Points, in no order, along strands that fork and pass close to each other.
Points whose rows are less than 51.5 apart are linked; no others are. Some points are linked to none.
(144): [ -4 -13  13 -57  -8   1 -34 -16 -22  15  -1 -28  33  49  17  22  12  -8
   3  13 -42]
(15): [ 16 -15  15   3  38 -17  20  16  33  -8   2  38  -8 -29 -52   6 -11   6
 -11 -30 -15]
(796): [-17  32  39 -15 -38 -30 -19 -59  -7  15  38 -35  11  30   0  13   5  -9
 -16   4 -19]
(778): [  7  -5  13  31   2 -15   2  -4  29  10   9  40 -17 -20 -30 -24  -5  -4
 -15 -11  11]
(549): [ 16 -59 -33 -14  24   9  18  50   9   8  10  31 -11 -20 -13  30 -23  34
 -18  -9   8]
(604): [  2 -21 -51 -24  18  11  -3  40  -4  30  -9  31 -13 -58  12  -3  10  35
   7  36  27]
(477): [-21   2 -19  49  -2  10  -9  -8  -3 -48  14  42  20  44 -45  -6  -4 -35
  -4 -25  53]
(879): [ 18   9  24  15  22 -16  11  -1  29  -9 -15  21  10 -12 -11 -17 -18 -19
   9 -29 -23]
(471): [ -1 -39 -28 -35 -30  19 -15  36  -9   7 -10 -39  10  25  52  26   5   9
   3  29 -19]
(1124): [ 17 -17 -20  -6  13  23  -4  14  -9   1 -33   7  10  25  37  -2   2 -19
   1  -6 -12]
(531): [ -6 -18  10 -41  -3  10 -15  38 -11  29  -4 -43 -12 -34   8  23  15  43
  24  34 -19]
(383): [-17  45  -5  29  17   9  13 -41 -19 -42  27 -43   4  57  39  -3  -9 -27
  -2  -5  45]
(1052): [ -8  39  46   8 -43 -45   2 -51  -9   8  32 -39  17  17  -5  21  -3 -17
  -4   0 -25]
(397): [  6   1 -16   8  24  23  -4  -4 -16 -23 -26  34  32  45  13  -4 -12 -32
  20 -29   1]
(695): [  6 -16 -13 -10  19   8  -2  22  10  23  -7  32 -26 -55 -15 -18   5  31
  -2  20  18]
(664): [  5 -28 -45  -3  11  25  -8  10   0   7 -18  41   4   8   3 -14  18 -19
 -16  11  21]
(1204): [  7 -12 -23   2   5  14  -9   8   9  13 -16  29 -17 -22   3 -30  19   5
 -11  19  12]
(250): [ -5 -13 -20 -14  21   3  -6  20   5  27  -2  32 -29 -75 -18 -18   3  42
   4  29  32]
(1128): [ 11  27  13  49 -25 -23  17 -17  16  17   9   9 -21 -16  -7 -19 -10  -9
  -9 -13   1]
(505): [ 15  68  10  54 -27 -35  53 -46 -18 -15   7 -28  38  -1  -4  12 -28 -37
  29 -19  -9]
(675): [ -5  28 -43  54  -4   1  22 -27 -16  19  27  15 -27  20  -9  -4   3 -29
 -38  -4  49]
(407): [ -5 -10  26 -25  -8   6 -21  13  -4  16  -7 -32  -5 -11   4   1  28  18
   8  31 -28]
(322): [-15 -45 -42  19  11  22 -13  19   1 -18  -4  47  12  15 -29  -6  30 -32
 -25   9  46]
(435): [-17  -7  12 -50 -17   8 -40 -16 -12  21   5 -29  11  18   5   6  31  10
  -6  34 -25]
(913): [  5 -10  -6  19   1   4  -5  -3  17  14  -1  38 -21 -21 -15 -31  11  -1
 -18   5  18]
(281): [  1 -38  -2  28  28   6   1  36   9 -22  -7  47  26  15 -45  12   0 -29
   4 -23  18]
(944): [ -1 -25  18 -50 -13   6 -30  12 -13  30   5 -37  18  18   9  25  13  18
  12  29 -44]
(918): [  4  64  16  36 -28 -33  44 -50 -27 -40  12 -39  45  17   7  13 -25 -30
  30 -19   2]
(1171): [-14   7 -51  21 -15  14   2 -24   3   5  14  21 -31   4   7 -28  18 -14
 -40  20  53]
(143): [-20 -14 -21  47  -8   8  -3  -1   3 -28  14  40   1  26 -45  -9   9 -36
 -21 -17  57]
(756): [ -8  50  31  26 -33 -34  22 -49 -16 -30  12 -40  37  19   8  15 -14 -32
  15 -17  -7]
(69): [  8 -23 -20  13  27  24  -3  12 -11 -17 -19  44  38  44   0  10 -17 -30
  17 -33   4]
(1139): [ -7   9  38   2 -23  -5 -15  -3   7   9  -5 -26 -22 -22  -2 -17  23  18
  -3  23 -16]
(56): [ -8  44   8  32 -15  -9  13 -37 -10 -35  -3  -8  11  28  18 -16 -15 -34
   7 -28   8]
(3): [ -7  34 -35  63  -3  -4  24 -28 -16   6  30  21 -13  23 -20   2  -8 -39
 -23 -20  44]
(354): [  0 -21   9 -60 -13   6 -33  -8 -20  30   6 -29  28  40  16  28  11   6
   7  21 -45]
(1185): [ 25  29  42  15   8 -38  24 -15  41 -24 -16 -11  13 -34 -16 -12 -30 -16
  19 -32 -40]
(294): [-29  15   4 -11 -13   6 -15 -41 -11 -19  12 -48  -6  39  25   0  24 -18
 -29  21  15]
(1141): [ 24 -21  -4 -22  24   6  21  40   6  18 -11 -10 -25 -26  14  15 -21  38
   3 -13 -27]
(9): [ -5  38 -12  44  -9   0  15 -37  -3 -19   6   7   1  29   9 -13 -16 -33
  -2 -27  23]
(926): [-10 -13 -44 -15   2  12 -13  24   2  25  -7  40 -15 -57   3 -23  25  24
  -5  42  36]
(712): [ 21  23  39  15   7 -29  15  -7  32 -13 -18  -3   4 -24 -10 -17 -15 -12
  13 -22 -35]
(929): [-20  16 -24  36  13  21  -7 -21 -10 -56  19  42  27  55 -29 -11 -14 -29
   8 -32  48]
(106): [-20  17 -53  39  12  21   3 -33  -2 -14  28  17 -16  43   0 -11  -2 -33
 -32  -8  70]
(1205): [  2  -2  56 -45  -4 -23 -23  -7   2  21  11 -31  18   5 -10  17   6  10
  12   6 -58]
(1097): [  4 -31  20 -45  -9   7 -20  31 -11  25   3 -42  12  11  15  33   3  25
  13  21 -44]
(99): [ 12  59  11  56 -26 -35  41 -36 -10  -7   2 -20  18  -5  -4   4 -26 -36
  15 -22 -10]
(44): [ -2 -31   5 -38  -5  10 -16   9 -32  -9 -13 -37  39  62  43  34  -2 -18
  10  -3 -31]
(672): [-12   0 -31  25   0  17  -7 -22   7 -12  -5  34  -7  25  -6 -23   8 -29
 -22 -11  36]
(437): [  4 -29 -25 -23 -12  24 -12  35 -10  11 -22 -24   6  12  44  13  15   5
   3  25 -18]
(430): [ 17 -72 -41  -4  12  15   7  47  14   4   1  34   8  15  13  26 -28   6
 -12 -12  13]
(391): [ -1  23 -11  15  20  18  -1 -24 -12 -43 -16  36  36  46   3 -17 -13 -32
  23 -36  11]
(288): [  1  -6  49 -45  -1 -11 -26  10   1  29  10 -34   4  -8 -14  18  11  33
  20  17 -53]
(755): [ -5  -4 -23  24  -7  10  -7 -15  11   4  -5  34 -15   5  -7 -30  11 -17
 -26   2  25]
(848): [ 11  16  17  40 -12 -23  13 -10  29  18  14  26 -29 -33 -21 -21  -9   5
 -13 -10   4]
(939): [ -5 -17  16 -51  -1   3 -25 -12 -31  -2  -9 -31  45  64  28  31   9 -20
   7   0 -31]
(1186): [ 15 -14  -9  -8  15  11  -1  21  10  20 -15  26 -22 -35  -4 -19  10  23
  -1  17   4]
(295): [ -4  37 -20  52 -11  -5  16 -32  -8   0  14  14 -11  23  -1  -9 -13 -33
 -15 -22  27]
(716): [ 14  51  20  60 -28 -38  33 -27   7   7   8 -13   2 -12  -3   1 -17 -27
   5 -17 -16]
(128): [ 10 -33 -47 -32   7  15  13  51   2  20  -2   8 -22 -46  28  16 -26  51
   7  12  13]
(344): [ 16   4  45 -18  17 -15   8  19  11   0 -14 -27  -7 -25  -1   5   1  14
  10  -8 -51]
(467): [  9  -3  46 -28  15  -6  -2  27   4   9  -7 -34 -13 -26  -8   9   8  34
  16   7 -47]
(340): [-19 -10  -1 -56 -20  16 -38   2 -12  27   3 -32   6   2  10  13  39  19
   7  49 -19]
(1042): [ -2  -3  26 -41  17   4   4  34  -7  22 -11 -38 -33 -52 -13  14   4  56
  23  11 -22]
(29): [-20  20  32 -27 -32 -17 -34 -49  -5  16  26 -32   3  27   0   2  15  -1
 -16  16 -20]
(420): [-13  14 -53  40 -14  11   9 -28  -5  12  26  16 -32  13   1 -22   9 -18
 -42  10  57]
(137): [ -4  10  30 -23  18  -3   4  22   3  16 -12 -22 -42 -66 -14  -4   7  54
  20   9 -13]
(1178): [ 21 -44 -34 -19  -6  19   5  48  12  13 -16  -7  -9  -5  49  12 -21  28
   5   7 -10]
(264): [  9  24  25  36 -14 -22  14  -5  21  21  12   6 -42 -48 -15 -23  -8  25
  -5   3   2]
(981): [ 15 -64 -24  -2  28   8  15  52   7   4   7  38   0 -14 -21  28  -8  15
 -18  -4  15]
(598): [ -9  47  43  12 -40 -48  17 -56 -17  -8  29 -43  38  22   0  27 -10 -29
   4 -11 -15]
(1041): [ -7   7  31  -7 -19  -3 -16  -6  -1  -1 -10 -27  -4   6   6 -15  25  -6
  -6  15 -20]
(1073): [  2 -32 -31 -39  -4  11  12  51   4  13  -4 -25 -30 -39  34  18 -32  62
  15   3   2]
(711): [ -5 -40 -60  -2  10  26 -11  19   0  -1  -7  51  12   7  -7  -5  28 -22
 -22  21  36]
(1078): [ -7   7  -4  11  -8  -2  -5   1  11  31   0  21 -44 -69  -8 -32   8  36
  -1  29  33]
(1086): [ 20  -8  14  -5  38 -15  23  13  25   2  -3  31 -19 -40 -41  -1 -13  22
  -9 -25 -23]
(375): [-19  43  31  -1 -12 -16   5 -53 -20 -51  18 -37  40  47  19   6  -7 -29
  18 -19  10]
(902): [-10   7   6 -11   5  14 -14 -15 -17 -24 -27 -21  13  34  27  -6  19 -29
  -2  -3 -11]
(707): [-10  53  25   8 -18 -15  20 -45 -22 -66   7 -27  50  39  19   1 -14 -24
  32 -25   5]
(972): [  4  11  16  20  -7 -11   4  -1  21  27   8  20 -45 -56 -18 -31   0  36
  -6   8  16]
(936): [ 27  -2  15  -2  33  -8  14  18  20   0 -23  11   4 -12  -3  -3 -15  -4
   7 -27 -35]
(307): [  3 -23  -3 -35  -2  11  -4  46  -6  23  -8 -37 -15 -29  20  23   6  45
  18  25 -18]
(589): [-25  16  27 -33   3  -3 -25 -50 -18 -32   8 -35  30  63  19  10  14 -25
  -5  -1   1]
(548): [ 22  -3  17  -8  35  -5  16  16  19  11  -9  18 -25 -41 -23  -8  -6  26
  -6 -13 -24]
(724): [-17 -26 -21  28   8  15 -11   3   3 -25  -2  46  12  25 -35 -10  15 -38
 -14  -9  42]
(280): [  3 -36 -14  18  27  17  -3  23  -4 -20 -13  48  35  35 -23  15  -8 -33
   9 -28  14]
(923): [  7 -32 -52 -27  16  13   7  49   0  28   0  19 -19 -54  18  13 -13  46
   7  23  20]
(285): [ -4   4  55 -29   3 -12 -12  12   5  13   2 -37 -13 -32 -14   7  14  37
  17  15 -41]
(1026): [ 14   4  18 -16  26  -4  12  23  12  15 -15  -1 -36 -53 -16  -8   3  43
   6   1 -25]
(45): [ -4  17  37  11 -23 -12  -8   0  10  18   0 -23 -37 -45  -4 -19  16  33
   3  23  -6]
(229): [ -9  35 -25  40   5  13   5 -33 -10 -49  26  38  29  51 -21 -11 -25 -28
   9 -33  42]
(297): [  1 -35  10  28  27  -6   5  29  22 -26   0  44  14  -2 -55   6   1 -25
  -4 -25  14]
(469): [-24  31  34 -18  -3  -9  -7 -51 -20 -46  13 -36  37  56  20   7   4 -25
  11 -14   6]
(490): [ 27  -6  25  -9  25  -6  14  27   9  -1 -23 -13   1  -8  11   7 -12   8
  10 -17 -46]
(1198): [ -6  55  12  26 -14  -9  18 -40 -13 -54   0 -13  37  34  15 -12 -24 -30
  27 -31   6]
(1004): [-14  -4 -52  -2 -12  11 -13   4   3  15  -2  36 -21 -42   9 -36  30  11
 -17  45  43]
(859): [  4  27  41  16 -15 -16   7   0  18  17   6 -16 -42 -53 -10 -20   4  32
   4   9  -8]
(1016): [  2   0  51 -30  -6 -15 -20  -3  -2   4  -6 -32  21  11   0  10  15  -4
   9   6 -48]
(1213): [  4 -27 -14 -36   0  14   5  53  -3  17 -10 -35 -26 -33  28  22 -16  55
  18  14 -11]
(546): [ 10 -30  16  18  32 -16  16  26  29 -20   5  39   2 -20 -62  10  -3 -10
 -12 -25   1]
(946): [ 14  38  22  55 -27 -33  26 -14  19  14   4  -5 -15 -22  -5 -11 -16 -13
  -2 -11 -14]
(147): [ -6  42 -16  27  10  14   5 -37 -11 -51   8  29  32  47  -1 -20 -23 -29
  19 -35  26]
(377): [ -3   7  46 -11 -12 -17 -18 -11   0  -8 -10 -29  10   8   4  -2  18 -11
   1   5 -36]
(1166): [ 13 -22 -20 -14   4  23  -3  27  -8  11 -29  -9   1   8  39   1  10   0
   1  15 -16]
(394): [  6 -19 -37  -1  17  28  -7   6  -3   0 -31  30   8  23  18 -11   9 -25
  -7  -4   6]
(535): [-13  -3 -48  15 -20  13  -8 -10   5  13  11  38 -27 -23   0 -32  22   0
 -32  33  49]
(1196): [ -3 -36 -13 -36 -18  20 -18  22 -20  -1 -17 -39  23  49  51  31   3  -7
   0  14 -25]
(553): [ 16 -47 -30 -25  24   8  23  42   5  16   3  23 -23 -32  -5  24 -28  50
 -12 -10   4]
(362): [ 21 -47 -39 -26  10  15  17  48  11  15  -1  13 -19 -28  24  17 -36  52
  -6  -4   5]
(459): [-14  10 -42  27   4  23  -2 -34   1 -15   9  22 -14  35   3 -19  -2 -31
 -24  -9  52]
(779): [-18   9  31 -37 -25  -5 -39 -34  -6  11  11 -31   7  25   0   1  24   1
  -9  23 -25]
(227): [-10  -8  24 -45   5   6 -13  31  -9  32  -5 -46 -21 -44 -12  18  14  51
  31  25 -18]

A fork is a point with three links, a tip a point with one. Leave the first point through the second and follow the links. Name the first fork or tip that comes.
(1041) / (1139) -> (264)
(796) / (1052) -> (848)
(1166) / (437) -> (1097)
(675) / (420) -> (128)
(344) / (490) -> (1185)
(295) / (9) -> (589)

Follow the links from the first point to the second, and from the first to the third. Name the last point that the two ways share.
(913) / (288) / (99) -> (848)
(505) / (1204) / (377) -> (848)
(672) / (695) / (716) -> (913)
(1078) / (1041) / (778) -> (264)
(918) / (1041) / (1078) -> (264)
(553) / (420) / (227) -> (128)
(604) / (553) / (531) -> (128)
(695) / (106) / (99) -> (913)

A fork is a point with three links. Follow the links from the first point to the second and name the forks in between, in order.
(675) / (307) -> (128)
(859) / (756) -> (264) > (848)
(45) / (1078) -> (264)
(778) / (106) -> (913)
